A landscape with many valleys, sampled at points; each row gives a point and its height.
A ball rolls from a point to whichever of its 2 nearest points has the largest drop for the distance, and stops where none of them is lower. Distance is the straight distance between rows; heights are no part of it.
Z_966: [  2   3  -1   2  15 -16 -10 -13  -1   9 -11 -12   3   2 -15 -36 -21  -2
  -4  -5   9 -13 -14   1  -4 -11   7  -3 -17 -11  43]  height 297
Z_724: [ -1  -5  -3   7  -9  -4  -8 -16 -11  -6  13  -2  -6  -5   8  17   4   4
   5  -6   4  12  21  -1  -8  28   1  -2  28  12 -30]  height 431
Z_909: [ 24   1   6  16 -28 -10  11   9  26 -26  -9   3 -25  10  13   8   8 -21
 -14  16   9 -21   6  -6  20  -3 -24  -3  -2   8 -21]  height 497
Z_273: [ -7   6  -4   9  26  -3  -9 -19  16  -1   8 -29  12   9   7 -19 -10  -3
  18  -5  18   9   8   4 -11   8  12   1  44 -10  32]  height 201
Z_267: [  5   1 -20 -13  -6  28   1  14  -9   3 -11  19  12  -5  29  20  30  12
  19   0 -17  24  -1  -5  27  11   3  31   8  -3 -43]  height 569
Z_738: [  0 -16   9  18   3 -38 -15 -10   6   0  26 -18 -13   5 -49 -27  -1   4
  -8  -5 -29  -9  -9   5  -5 -20  12 -12   9 -19  16]  height 283
Z_483: [ 24  -6  -5  -6  15  24 -11   4 -18  -8  -1  10  20  -1  -5  12  26   0
  10  10 -20   4 -24 -16   4 -26   0  30  17 -24  10]  height 528
Z_481: [ -2   6  -8  -6  23   8   3   1   8  31   1 -26  -3  -5  17   3   1  25
  15 -18 -16  11   1   5  -5   6   8   7  11 -10  10]  height 443
Z_640: [ -1  -2   3 -19 -19  -6  -2  -6 -10  15  30  17   0  13  11   8  12  18
  14 -32 -18  11  -8  -4   1  17   5  -4 -12  -1  -5]  height 573
Z_519: [ -7   4  -2  30  22  -6  -6  -6  38  10   5 -27 -11  13 -20 -19   6  -3
  -7  16   6 -20  -2  -8  -8  -4   6 -18  30 -14  15]  height 304
Z_390: [ 20  13 -21  -7   9 -36  14   4  23  13  16 -31 -41  35  36 -15 -10  16
   2 -21 -15  -1  20  15   3  -6   4  -1 -28  -1   2]  height 421
Z_320: [ -3   1  19  14   3 -24  -4  -3   2  20  30  -9 -21  12 -39 -14  16  14
   7 -17 -41  -3 -13   3 -13 -10  13  -3  20 -18  18]  height 323
Z_781: [  7 -15   8  16  12  28   3   1  -4  15  -8  13  -2 -20   1  12  15   6
  18 -13  -5  11 -28 -21  12 -22  -7  20  41  -7   3]  height 420
Z_25: [-11  -6   1  31  19  21  -8  -1   5   7 -18  -8  10 -12 -13   6   8 -12
  -5  37  14  -8  -5 -14 -15   1  -8  -1  40  11  -2]  height 352
Z_156: [ 37  10  -6 -23 -16   4  11  15  -8 -22  15  28  16  23   5  10  15  -2
  -6  13 -19 -10  -4  -5  13  -4   3  16 -20  -8  -1]  height 552
Z_170: [  6  -6   2  -3  19  -3  -7  -8   1  13  24 -18  16   1  -9 -17   1  16
   8 -12 -16   4 -22   1 -12  -4   6  12   6 -17  36]  height 503
Z_611: [ 18   1  -4 -10  14  11   4   0  -4   7  15  -7  20   3   5   4  18   4
  16  -6 -19  -1 -18 -17  -2 -13   7   3   1 -16  17]  height 521
Z_884: [  9   6   3   8 -23  10  11  -6  15 -27 -16  -1 -19  -2  15  15 -15 -10
 -17  13  34  -5  26   9  -4  18 -10 -11   9   7 -22]  height 484
Z_295: [-26  12  13 -10 -43  28   1   0 -19 -13  10  36   8  -4 -13  -1  -5  -1
   7 -18   6  -1 -15  -1  -3  -2   3  -5 -16   9  24]  height 366
Z_38: [-13   1  -5   8   0  -2   7   0  26   0 -20 -23 -17  -2   8   4 -10  -8
 -24  25  30 -12  16 -11   2   2  -4 -25 -11  27 -38]  height 268
Z_208: [-20  -6  -7  16  24   5   3  -1  15  28 -24 -20  11 -21 -31   5   8  -4
   1  24  -3  -1  -1 -12  -1  10 -17   0  41  18 -14]  height 375
Z_206: [  3  -8  -3 -20 -15  -9 -13  -4 -25  10  29   9  14  13  -4  -7   5  12
  13 -27 -12  19 -15   0   0   3  18   2 -18  -4  28]  height 558
Z_688: [-14   3   3  18  25 -11  -8 -15  35  -8   4 -22 -15   4  13 -19  -3 -17
 -11  18  25  -8   6  -8  -3  -6   1 -11  35 -12  13]  height 329
Z_189: [-12   0  -3   4   2 -29  -1 -10  -7  -5 -22  -6 -34 -20 -16   5 -23 -35
  -1  -1  12  -6   9  16  -3 -16 -10  -9 -19   5 -32]  height 602
Z_131: [-15  -4  15 -12 -31 -15   2  -2 -31   8  16  12 -10 -16 -24  15   4 -14
   3 -17  -9  11 -15   7  -4   0   6 -13  -4  14 -36]  height 607
Z_887: [-28   2   2   6 -11  17 -10  -1  -5  -3 -18   9  27  -5 -17 -10 -12 -11
   3  15  28  -6  -5  -5  -5   8   0  -3   7   4  28]  height 293
Z_442: [ 26   4   1 -21  -5  14   3  13 -11  -4  23  28  14  14  11  12  25   7
   7  -3 -23  11 -25  -6  14 -11  -7  20  -8 -15  -8]  height 538
Z_338: [ 11   3  -4  13 -21  -1  10   0   9  -1  26 -12 -17  21   2  14  29  -1
  -9  -6 -20 -27  11 -15  -3   8  -2 -10   1   9 -11]  height 568
Z_174: [ -7 -11 -13 -14  -1  13   3  13 -13  11  -3  18  11   1  23   3  12  15
  13   5  -2  25  12 -10  12  17  -1  22 -17   2 -45]  height 576
Z_952: [-18  -9   1  11   7 -35  -3 -18   9   0 -15 -11 -37 -10   3  -6 -22 -25
 -14   0  35  -9  14  14   9  -7  -1 -18   0  -1 -10]  height 608
Z_930: [ -1   5 -11  11 -10  39  -6   5 -13  -3   6   5  22   0 -12  14  25  -3
   6   7  -8 -18  -5 -23  -6   4   1  -5  13   9   0]  height 357
Z_580: [-21  -1  -2  22  23   3   7   6  36  30 -26 -19 -23  -4  -7 -18  12  18
   4   8  -2  -2  10  -9   7   1  -5  -2   4   8 -26]  height 275
Z_695: [ 23   5 -28  -5  25 -20 -11 -15 -15 -12   1 -18  30  -2   6  -9 -26   8
 -23   9   6   1  20  14 -11  22  34   0 -28   7   9]  height 340
Z_373: [ 10   3 -23  -4  33 -14   0   3  18 -10  -7 -26 -15  17  36 -12 -23   2
 -22   7  25   3  30  -2   6   7  13 -11 -17   8 -14]  height 267
Z_172: [  1  10  18  20 -25  43  15   7  15 -28 -22  12 -10  -8   8   0   7 -21
  -3  24  25 -12  -6  -7   1 -10 -28   1   4  -3   6]  height 524
Z_303: [-13   4   7   3  -1   6   4   6  16  49 -18  -4 -19   3   2  -6  11  34
   4 -18 -21 -19   3  -6  -1  -6  -3  -7  -9  -1  -3]  height 407
Z_409: [-10 -19  23  -1   2   9  -1 -10   6  11 -22  21  -2 -24   1   8   2  11
  10 -18   8  21 -15 -17   6  -7 -17  19  31  -1  -5]  height 442
Z_39: [  6 -21   0  17  20 -17 -17  -6  12   1  -6  -9  17  -3 -39 -19  -4  -4
 -22  12 -12 -14 -24  -9  -4 -19  -4   2  -1 -16  12]  height 351
Z_159: [  7   4 -18 -12  23 -18 -14  -9   6   4   1 -36  13  10  21  -5 -18  24
   1 -11  11  23  29   0  -6  25  16   4   1   8 -11]  height 300
Z_841: [-20   8  11  12  33  -6  12   2  37  48 -32 -23 -22   0 -26 -16  -2  10
   5  16  -4 -14  -4   1   5  -1   1  -9  27   2  -3]  height 243
Z_323: [ -4  16  -3  -5 -17 -18   9   5 -18 -19  -3   7 -29 -14  -5  25  -8 -34
 -11   7   2 -14  12  12  -7 -18  -8 -18 -26   6 -41]  height 596
Z_829: [ 14   3 -19   5  27  16  -8  -2  10  20 -22 -17  40  -5  -5 -17   0   4
  -7  13  11 -20 -12 -12   0   1   9  -3  -6  -4  30]  height 358
Z_776: [  0   4  14  -9 -18  32  -1   8 -11 -10 -29  22   9  -8  16  17   1  -1
  -3   2  11  -6  20   5  -2  13  -2   9  -9   2   4]  height 527
Z_799: [ -3   6  -2   8  16   3  -2  -9   9  16  -9 -14  18   1 -30 -35   3  -7
  -1  13   8 -17 -10   1  -4   7  11 -15  -5  -1  40]  height 330
Z_306: [ -1  -3  27   3 -16  18  -2   5 -16 -11  -7  27  10  -7 -18   5  -1  -6
  -4  11   7  -2 -17 -15  -7 -16  -6   8   3  -2  13]  height 553
Z_940: [  0   5  -1 -10   9   9  -3   6  -7  -9 -29  14  21   4  19  14 -12 -13
 -18  30  25  -3  16   5  -1   7   0   5 -13  -6   3]  height 516
Z_717: [-18  23  11   8  10  -4  -1  -9  28  26 -12 -13 -21  -1  14 -10  -8  20
  15 -19  16  -8  12  24  -2  10   8  -7  37  -9  26]  height 208
Z_744: [  5  15 -11   6  26 -25   1   2  38  12  14 -38 -37  29  20 -19 -11  18
 -15  -5  -8  -6  19   6  -1  -2  25 -10 -12  -9  -5]  height 434
Z_929: [  0 -12   3 -26 -10   5   6  18 -12  -9  -2  42 -10   4  19   3   0  16
  13   3  -2  47  -7  14  31   9 -14  31  -7   3 -51]  height 669
Z_359: [ 12   9 -10   4  14 -27   0  -6  27  10  30 -41 -13  16   9 -18  -1  27
   1 -15 -33  -3   9  10  -9   6  11  -3  -4 -14   3]  height 450
Z_18: [ 20  -4  -3 -22  21  21   3   9  -9  -9   1  20  35   9  23  16  11   0
  -9  23 -15  22  -6   4   5   3   7  25  -9 -15  -5]  height 699
Z_802: [  8   5 -10   6  27  -4 -19  -6  -5 -28  -1  -9  39   9  12  -9 -12  -9
 -12  31  15   5  10   8 -19   7   1   5  23 -16  28]  height 373
Z_160: [-16 -12  19   0   3 -11   3   9 -24 -10 -13  24   8 -25 -16  24 -13 -21
 -14  44 -16  20   4  10  -8 -12  -5  -7  -2   6 -40]  height 720
Z_383: [ 25  12 -18 -24   6 -31   8   3  -1  -2  10 -28  -7  22  36  -4 -14  16
  -3 -32 -14  -2   7  21  -2   0   4   0 -41   4  20]  height 406
Z_529: [-17  11   3 -12  -6  27   5  11  -9  30 -14  10  12 -16  20   3  -1  21
  20 -45  11  -6  -2   1   8  12  -7  -6   6   4  30]  height 318
Z_40: [ -9   1   7  -5  -4  -3   8   9  -1  29 -27  -9  -8  -9 -18   0   4  -7
 -16  -3   6 -36  -4  -6  -1 -20  -7 -25 -44  15  -2]  height 631
Z_298: [ 35  34  -3 -18 -24 -25  11  -9  -8 -38  18  27  -8  26  14  11  -3 -15
  -8   8  -1  -1  26  20  19  19  10   3   4   5   6]  height 464
Z_872: [  6 -13  11 -11   8   0 -11  -7 -14 -10   7  11  21 -12   1   0  -4   1
  14 -10  -2  29 -12  -1  -2  -5  -4  22  19 -18  18]  height 332
Z_75: [ 34   6 -12 -10  -4  -2   0   7   3 -19   2  14   9  29  -3   1   9  -6
 -26  13 -19 -20   4  -5   6 -12  10   2 -47 -13   5]  height 564
Z_213: [-19   9  -4  -2 -14  46   2   2  -6  28   1  10  22 -27  -5  12  10  16
  14 -31   5 -11 -10  -2   4  13   1 -11  28  14  26]  height 359
Z_905: [  8   6 -21 -17  -8 -14   6  -6 -14 -23 -11   6  -5   3  28  14 -15   2
  -8  -3  11   8  31  11   5  18   6  11 -16   8  -9]  height 457
Z_271: [ -8 -20  -1  18  24 -21  -5   0  17  24 -17 -13   1  -1 -33 -18   4  -1
  -4  13 -21  -4  -8  -8   0  -1  -6   5   1   5  -7]  height 328
Z_134: [ -6 -13  -6  19  26  -5 -15  -4  16 -22  -5 -17  13   5   2 -13  -7 -16
 -16  31  19  -2  -6  -8  -3  -4 -15   1  36 -20  21]  height 349
Z_128: [-14 -15  16   4  16 -22   8   2   4  17 -37  -2  -6 -15 -24 -10 -16 -21
 -10   7  13  -7 -18   2   5 -28 -11  -3  -1   9   9]  height 619
Z_946: [ 34  24 -24 -10 -16 -31   6  -7  -8 -28  17   7 -17  26  12   9  -9  -9
 -13  -5  -3 -10  27   2   9  21  18 -13 -12  18   4]  height 445
Z_331: [ -2 -24   7 -15 -11 -13   2  16 -16   4  -8  36 -15   3  -8   4   6  15
   0  -7  -8  19  -9   6  10 -29  -8  13 -42   1 -28]  height 652
Z_546: [  0   2   4 -15  10   1 -12   0  -1   8 -21  -3  16   2   6 -29 -19  -8
  -3  -4  30   1 -12 -12   7 -14   2  13  -4 -16  54]  height 264
Z_8: [  8 -16   0 -29   7  -1   3  13  -3 -21  -2  26  12   2  26   0   0  14
  15  15  -4  48   0  13  20   5  -9  38  -5 -18 -27]  height 676
Z_358: [ -3   7  -4  12   4  32  -3  -2  12   6 -12  -5   4 -30  17   0   4   1
  22 -10  14  -6 -16  -9   4  -7   3  14  38 -13  34]  height 415
Z_72: [-10   0  15  -6 -12  12   0  -6 -16  -3   1  19  10  -6  -9 -10  -4   7
  26 -21   6  15 -21  -8  -1 -17  -5  19  24  -6  34]  height 369
Z_943: [-23 -13  16   9  11 -11   8  -5  22   8 -37 -16 -20  -9  -1 -10 -16 -31
 -13  16  35 -10  -5   8  11  -5  -9 -17   7   3  -3]  height 613
Z_37: [  3  -9 -11  -3  26 -28  -9  -7  12 -14  -4 -36   4  -6  23 -23 -25   7
   1   3  -3  30  18  11   0   6  -1  16 -16 -11  15]  height 302
Z_290: [-18   4  14  12 -11  10  11   2   8  12 -17 -19  -7 -23   1  12   0  -6
  -5  14  18  -9  16  -4 -16  13  -7 -32   7  27 -34]  height 287
Z_259: [ 15  14  -8  11 -21   7   1   6  -1 -10  29 -10   3  30  -8   0  20   2
  -1   4 -21 -21   9 -29  -9   5  12 -16   5  -2  17]  height 556
Z_697: [ 19   3  -3   4  12 -17  -2 -13  21   9  36 -36   0   6 -14 -17  -3  15
   4  -8 -44 -16 -11  -3 -19   2  12   7  -3 -20  35]  height 475
Z_797: [ 16  -7   5   3 -27 -20   5   2  -2 -43  19  19 -16   9  -4  16  10 -14
 -12   8  -8  16   5   4   7  10 -15  15  30 -12 -17]  height 470
Z_885: [ -3  -6   1  -4  16 -27 -18  -7 -33 -14 -18  18  10 -22 -35   7 -30 -33
 -13  25   6   2  -7  36  -5 -18  11   2 -18  -3   1]  height 735
Z_163: [  4   4   2   3 -29   9  15  -3 -15   1  36   7 -15  13   0  13  21  11
   7 -31 -18 -12   4  -2   6  17  -3 -17  -1   9 -21]  height 581
Z_730: [  8  10 -17  21  -1 -11 -12 -15  -7 -14  15 -16 -13  23  -7  -9 -12 -12
 -13   9  10 -20  16  -1 -18   2  18 -21  -3   4  11]  height 629
Z_400: [ 10   5  -8 -13  20 -27   1 -14   4   8  16 -41  -7   2  30 -14 -29  20
  15 -28 -18  14  10  27  -8   5  10   7 -37   1  17]  height 390
Z_704: [-11   4  23   7 -39   1   8  -1 -11   3  14  22 -35   3  -7  -9   3  -3
   4 -32 -13 -20 -10   6  -2 -24 -17  -6 -10  10  17]  height 673
Z_604: [ -3  -7  -5   0   6  21   9  11  24  26 -30  -6  -3  11  30  -8   9  15
  -8  -7  18 -29   7  -8  13  -9  -7   0 -24  -5  10]  height 398
Z_157: [ -7 -17  12   1  10 -20  -4  11 -25 -12  -9  20   0 -18 -50   8 -11 -18
 -23  35  -9  20 -13  22  -5 -29  -8   0 -25  -3 -33]  height 725
Z_92: [  0 -27   8 -25  -3  -9   9  14 -16   0   7  38  -7   3   7 -12  10  25
  13  -5  -7  45 -20   6  21 -22 -21  24 -19  -2 -49]  height 660
Z_427: [-22  10  11  25 -18  27   7  -1  13   5  -6 -14  -1 -37  -7   2   5 -12
   8   2  21 -15  -1  -5 -14   7 -15 -35  12  24   0]  height 316
Z_803: [ 21 -19  -2   1   0 -19  -5  10   0 -11   7  -3   3  20 -18  -8   6  -6
 -22   8 -19 -17   3  -4   6 -24  -7   9 -36 -11 -15]  height 575
Z_145: [  5 -27  -4   0  16  14 -13  10  -2  -9   8  15  17  -3 -15  18  25   7
  -1  19 -16  20 -18 -16  14 -19 -14  23  27 -17 -19]  height 511
Z_749: [ 21  32  -8 -18 -34 -13  11   2  -3 -36  14  13   0  26  26  -1  -3 -10
   9 -21   9 -10  15   9  17  17  -6  10   0   2  22]  height 485
Z_888: [ -7 -13  -7  -4  26 -28  -9 -10   6   5 -15 -18  16 -12  -4 -21 -19   5
  -7  -3   4  19   7  11   4  15  10  10 -13  -3   1]  height 322
Z_490: [-15 -22  -9  10  18  12 -15  13  -6   1   1  10  15 -15 -16  17  20  -4
  15  18 -13  34  -9 -21   5   4  -3  17  33   0 -46]  height 494
Z_142: [ 23  21 -14  -7 -41  -4  19  -2 -14 -26  24  14 -14  15   1  18  -2  -4
 -12 -11   9 -25  21   7   6  20  12 -24 -15  23  -4]  height 425
Z_4: [ 17 -15 -12 -28  25   6   1   4   1  -7  18   1  39  -4  21   3  -7  10
  23  -2 -30  49 -38  15  -1  -3   2  32 -18 -10  -7]  height 687
Z_671: [ 13  15 -12 -10  -5  -4  -8 -15 -21 -25  22  -2  22  17   9  11  -4  -2
   1   2   4   9  10   2  -6  25  13   2  11  -4  18]  height 422
Z_599: [ 34  -8  -5 -34  20  13   0   9 -11 -14  10  16  35  -3  15  11   3   8
   6  21 -22  38 -34  13   4 -19   5  40 -17 -31  10]  height 693
Z_669: [ -9   5  12  16 -11   4  -4  -8   6 -17 -14  -2   1  -4  13  10  -9 -16
  -6  29  35  -5   7   6 -11   5  -8 -14  22  10  -8]  height 496
Z_818: [  9  16 -25  -1  -4  -5  -4  -6 -21  -6  20 -10  -4  13  -5  18  -7  10
 -23 -14  11  -8  29  -5 -19  25  31 -38 -21  25  -9]  height 384
Z_811: [  3   6 -14  18   8 -15  -3  -4  21 -15 -13 -22 -29  15  20  -6 -21 -10
 -23  26  27  -7  39  -6   8   1  10 -23  -4  13 -32]  height 250
Z_393: [-17 -12   8   6  -4 -33   1   3 -21   5   9  -7 -11  -5 -30   8  -5 -15
  -3   1 -13  -6   1   6 -15  -1  -3 -15  -4  10 -26]  height 615
Z_89: [ 28   9 -19  -9  19 -24  -8 -12  -4 -30   6 -28   9  11  25   0 -27   4
 -18   6  11  20  32   5  -7  28  16  -4  -6   3   5]  height 320
Z_173: [-22 -10 -19  27  26  -6   1  -4  24   5  -5 -27   4 -10  -6   0   6   7
   6  22   5  11  16 -24  -5  16  -8   1  33  13 -32]  height 397
Z_327: [ -3   7   7   5 -10  35  -1  -8   8  -6 -19   4  -3 -11  22 -12 -14   3
  20 -20  25   5  -5  -3   5   2 -20  12  21 -11  38]  height 440
Z_522: [-16   7   2   1   5   3  -8 -11   9  -5  -5  -5  14   2  -2 -19  -7  -7
   8  -4  22  -7   0  -8 -15   8   1  -5  30   7  32]  height 251
Z_770: [ -8  -1  24  16 -15  24   9   8   2 -24  -9  17   4 -21 -16  -4   0 -17
  -3  28   4 -11 -16  -9 -17 -24 -21 -12  13   8   0]  height 541
Z_926: [ -8  -8 -18  10  15  -9   1 -12  13 -17  -2 -21  -8  -1  18   3  -1   7
  -5   7   2  17  32 -14  -1  31  -6  10  25   8 -29]  height 413
Z_756: [ 10 -17  -8 -19  29  -8  -6  12 -10 -18   3   6  34 -12  21 -14 -18  11
  13   2 -17  56 -18  16  17   3  -1  42 -22 -19 -24]  height 682
Z_389: [-23  13  10  -2 -39  12   3   3  -9  -6  -7  19 -26   1  -6 -13 -11 -25
   9 -27  17 -23  -9   6   8 -30  -7 -12 -22   4  33]  height 664
Z_987: [ -5 -13   9   3  -2   2   4  12   5  37  12   4 -12   0 -21  -4  30  20
   7 -13 -28 -21 -10 -17  -2 -12   4  -9 -19  10  -6]  height 385
Z_804: [  1   5  -6  15  -2   0  -1   4  -9 -28 -15  12   1  14  13   4 -17 -23
 -29  45  27  -6  22  10  -9   9   4 -10   2   5  -2]  height 507
Z_175: [-20  18   9  -2   5  29  11  -1  16  32 -18  -7   2 -18  14 -10 -14  26
  13 -31  23 -13   6  21   6  22   0 -11  27  -1  40]  height 269
Z_665: [  2   2  13 -10 -27  26   2   6 -13   2   1  34   9  -6   9  28   5   5
   2  -8  -2  11   3   8  10  19  -9   5  -5  12 -23]  height 542
Z_84: [ 23  -5 -11 -28   5  10   2   9  -6   4  30  10  11   8  18   8  20  10
  30  -7 -33  38 -32  -3  17 -16  -2  23   7 -19 -27]  height 550
Z_317: [  2  -4   7   1 -26  -6   2  -2 -16 -25  22  16  -8   5  -4  23  13  -6
  -6   9  -6  10  11  10  -2  20   0  -6  10   6 -24]  height 451
Z_806: [-15 -11  26  -5   7  19   2   5 -25  -6  -4  34  12 -17  -5  24   3  -6
   3  45 -17  34  -3  13  -3  18  -1  -3  -1  12 -47]  height 715
Z_109: [ 26  -4   7   0 -21 -32  14   5  17 -39   2  17 -22  15   8   9   7 -19
 -19  12  -3  -1  17   9  30   0 -19  18  10  -6 -22]  height 486
Z_498: [ 20  10   0  -4 -23  -4  11  10   2 -22 -22  20 -13   5  20  22  -4 -10
 -13   9  14  -1  30  12  13  19  -5   6 -13  14 -25]  height 471
Z_914: [ -5   8 -11  28  15  23 -10   6  -5   3   5   1  33  -1 -17   2  14  -8
  -3  34   1 -15  -3 -20 -26   7   1 -12  16  10   3]  height 324
Z_668: [-23 -17   0   3   3  10  -4   1  -2  19   5   0   7  -7 -11  15  18   9
  18  -2 -12  15  -3 -16  -2  17  -2   7  15  15 -37]  height 478
Z_860: [  7  -6 -15  -4   0  17   2  10  -5  10  27   1   4   8  19  18  36  12
  19  -8 -30  19 -15 -16  19  13  -2  22  14  -5 -36]  height 560
Z_370: [ 17  10 -33  -8  10  -6  -6 -10 -14  -1  19 -13  23   8   2  -3  -9  21
 -21  -1  -4   2  17  -2 -17  37  34 -18 -24  11  -8]  height 362
Z_447: [ 18 -22  10  15  -8  32  -6   6   0  12  10  17 -19 -14   4  18  33  18
  19 -10 -17   1 -26 -16  11 -35 -21  11  28 -11  -6]  height 441
Z_380: [ -2   7  16 -14 -27  29   0   3 -26  -5   0  44  16  -8   3   6   3  13
  15 -20   6  19 -24   2   8 -13  -7  15   3   0  20]  height 403
Z_545: [  4   1 -10  -6  29  -7  -3  -3  28   0 -15 -37   4   4  41 -11 -15   7
  -2   1  20  13  18  -1   3  12   3   6  -1  -4   2]  height 282
Z_780: [ 20  17   0 -22 -22   3  14   2   1 -13   1   2   0  14  26 -11  -4  -1
   1 -11  10 -15   6   0   9  -4  -9  11 -12  -4  27]  height 477
Z_352: [  5  -5   1 -10 -16  -3   1  11  -4  15 -13  11 -12  13   6   3  -2  -1
  -9 -17   7 -24  -1   1   6  -8  -3  -5 -42   7   5]  height 638
Z_49: [-28  18   4  -5 -26  35   5   6  -4  -8  -5  12  11  -9 -10  -9  -6  -4
   6  -6  22 -21  -5 -11  -1   5   3 -13  -9  15  30]  height 331
Z_441: [  5  15 -10  -4 -32  -5  11  -2 -14  -1  21  -5 -22   6  -3  23   1   2
  -7 -27   2 -16  24   8  -2  24  13 -34 -26  30 -22]  height 405
Z_110: [-15  11  -7  -6  18  17  11  13  14  56 -17  -6   2  -5  25  -1   9  35
  15 -20  -5  -8   2   8  -3  -7   3   0  -3 -11  17]  height 426
Z_433: [  3  19 -11 -16  -2  12   6  -2 -17  -8  10  -5  17  14  29  13  -7  10
  -4 -14  12   4  25   4   0  28  15   6 -10  -4   7]  height 444
Z_158: [  2  15  -1 -10  -5  22   7  -3   7  -3  -1  -8   2   8  44 -17  -2   3
  15 -20  17  -7  -7  -2   3  -4  -9   6   6 -12  45]  height 461
Z_951: [-17  11  15  -4 -37   6   0  -4 -24  -3  18   5 -14 -24 -24   6  -3 -17
   7 -22  -6 -13  -7   6 -20   5   5 -19  -2  17  -6]  height 597
Z_88: [ -1  -2   9 -10  -2  32   4  15 -17   2  -2  31  20  -6   2  34  15  -2
   4  46 -21  12  12  -2   3  28  10  -8 -15  15 -41]  height 710
Z_81: [ -5   8 -13  -2  -7  39  -1   1  -6  21  -5  -4  14 -23   4   8  22  14
  28 -20  -5   4 -16 -16  12  -8   9   4  32   0  26]  height 392
Z_616: [  3 -21   3   8 -16 -26   4  10  -5  -5   9   7 -27  15 -14   8  13  -7
  -7  -9 -10 -23  -2  -7   5 -27  -6  -1 -19   0 -18]  height 583
Z_751: [-10 -14   5  -7  15 -29  -8  -2 -21  -1 -31  18   5 -29 -40   6 -23 -14
 -10  12  -1  20 -16  22   6 -19  -5   8 -21   9 -20]  height 730
Z_95: [-12   2  -6  -5   9   9  -1   0  -6  19  -1 -15  20  -7   0   5   5   8
   8 -11   2  11   9  -7 -11  22   9   0   5   9  -6]  height 459
Z_125: [ -8  11  -4  18 -25  47   4   4   3   1   4  -8  13 -29  -4  16  14   4
  12  -2  12 -18  -5  -8  -8  15  -6 -13  19  21  -9]  height 350
Z_337: [ -4 -14  26  12  -3  -6  -6  -1  -2  24  16  10 -17   1 -36  -3  22   3
   3  -8 -26 -10 -21 -12  -3 -24   0  -3  10   0   8]  height 360
Z_444: [ -4   4  -1  -6  24  24   0   8  17  39 -32  -9  16  -5   6 -17  -1  12
  -5  -7  22 -21 -11  -7   1  -7   5  -4 -15 -10  32]  height 379
Z_16: [ 22  14  13   8 -39  17   8   1  18 -37  -8  18 -15   7   8   1  14 -26
  -7  18  10 -15   8   3  11  -6 -24  13   7  -1   3]  height 509
Z_520: [  0   6 -16  22   6 -31 -14 -18   7 -19  25 -20 -22  15 -21 -15 -26 -28
 -13   0  11 -16  14   8   2 -16  19 -25  -7 -14  22]  height 639
Z_495: [-15   6  16  20  10 -19  -2   1  37  30  -8 -16 -32   5 -16 -11   3   8
  -4   2  -6 -11   1  -1  -1 -13   7 -10  24 -15   4]  height 274
Z_328: [ -7  -1   0 -16  24 -32   1 -14  14  33  -5 -25   6  -4   7 -23 -18  23
   3 -21 -13   9   9  16  -1  14  23   5  -7  -5  19]  height 345
Z_882: [ -3 -23  25   1  -9  -8  -3  -4  -1  -2   1  17 -20  -5  -6   7   1   6
   6 -15   0   7 -18   2  -2 -15 -20   9  16   0  -9]  height 465
Z_590: [-11  17 -16  10  13 -18 -11 -16  -8  -2  12 -12 -19   5 -29 -13 -20 -33
  -1 -16  22 -40   9  13  -2 -18  16 -18 -22  -2  19]  height 648
Z_148: [-24   5  26   7 -23  18   5  -3  -5  -2  -1  14 -14 -22 -31  -3  -4 -11
   8 -15   0  -3 -12  -7 -13  -8 -18 -20  17  21  11]  height 582
Z_693: [-12   2  17  10   6   2  11  10  10  25 -27  -3   4  -5 -20  -5  -3 -23
 -12  19  21 -22 -15  -6  -2 -21  -5 -29 -16   8   6]  height 625
Z_509: [-12   1 -10 -14  20 -37  -6 -11   0  29  19 -25  -2   2  12 -16 -11  23
  16 -39 -24  30   0  27 -10  19  15   6 -21  -3  14]  height 368
Z_192: [  5   2   3  -1 -20   2  -5   2 -14   1  40  -6  13  19 -10  -9  15   2
   4 -20 -12 -12  -6 -16 -10   1  12  -8 -11  -5  19]  height 540
Z_152: [  7 -14   5  -8  28  -3 -11  -8  -3  -4 -17  -5  18  -9   2 -15 -14  -2
  10  -2   9  16 -20  -6  -1 -13  -9  24  19 -21  46]  height 298
Z_786: [-15  -4  16 -17 -41  12   8   7 -27  13  11  41   1 -12   8  27  -1   6
  10 -35   5   5  -9  19  -2  16  -4 -10 -29  14 -23]  height 559
Z_891: [-20 -14 -11  25  31 -12   2   9  30  23  -9 -30 -14   0 -24 -12  26  21
   7   8 -30  -3   8 -18   3   7  -1   3   1  -5 -23]  height 301
Z_477: [-10  10  11   7  17 -17  -2  -9  30   9   5 -29 -13   7   7 -15 -14   7
  11 -12  -9   9   5   9  -8   4   7   3  47 -25  20]  height 145
Z_992: [  5 -14   1  -2  16  36  -2   8 -14  -1  -7  30  36   6   2  28  19  -2
   0  44 -15   7  -6  -4  -3   9  13  14 -10  -5 -18]  height 705
Z_251: [ -1  -9   9   5 -17 -20  12   8  -8 -17  -1  11 -46  -6 -14   9  -3 -35
 -14   4  -2 -25  -1   1   1 -42 -22  -5 -17   3 -31]  height 590
Z_967: [-13  -3  24   2 -15  22   6   3 -12  12  -8  14   5 -31 -20  14  10  -5
   3 -10  -1 -13 -21 -18  -9  -6 -18  -8  -1  15  -5]  height 567
Z_129: [  5 -22  20  11 -21  15   9   8  11   0   2  13 -28   0  -3   5  24   3
   6 -10 -22  -4 -18 -10   4 -22 -32   9  15   0 -14]  height 460
Z_839: [ -6  -6  -8  17   4 -23  -2  -7  -1  -8   8 -18  -9   3 -17   5  -3 -17
 -17  10   3 -11   6  -2  -8   0   2 -30  -7  15  -9]  height 621
Z_924: [  6  19 -19   6   3   2 -12 -11  -9 -36  12  -7  19  22   6  -9 -11  -9
  -2  26  19   7  18  -2 -25  20  16   3  27  -2  22]  height 396
Z_57: [  2 -11  14 -18 -20   6   3  11 -13   7 -21  27   2   0   6   8   4  14
  -2  -8  12   2  -9   7   9 -17 -10  12 -28   4  -3]  height 645
Z_326: [-10   5  -1  -3 -14 -14  -3  -6 -20  -7   2   9 -13   8 -14 -15 -14 -25
   2 -12  19 -16   0  12   2 -20  12  -3 -13   1  28]  height 657
Z_601: [  9 -13  -6  13   9 -29 -15 -15   1 -11  26 -15  16   6 -30 -22   3   0
 -14  10 -30 -12 -11   5  -6  -3   8  -5 -10 -20  11]  height 319

For each start below, name the point where the ball stops.
Z_776: Z_841
Z_839: Z_914
Z_483: Z_738
Z_806: Z_442
Z_744: Z_811
Z_331: Z_442
Z_946: Z_811
Z_704: Z_914
Z_780: Z_477

Call two points neighbours if one is among the 2 nearest of the other. Go from one point of each pair to the other, from neighbour to neighbour, staying as low as possible. Name the highest point that can't be avoided.
Z_546 and Z_442: Z_352
Z_811 and Z_841: Z_483
Z_546 and Z_477: Z_380
Z_738 and Z_841: Z_39
Z_811 and Z_914: Z_930
Z_546 and Z_811: Z_749
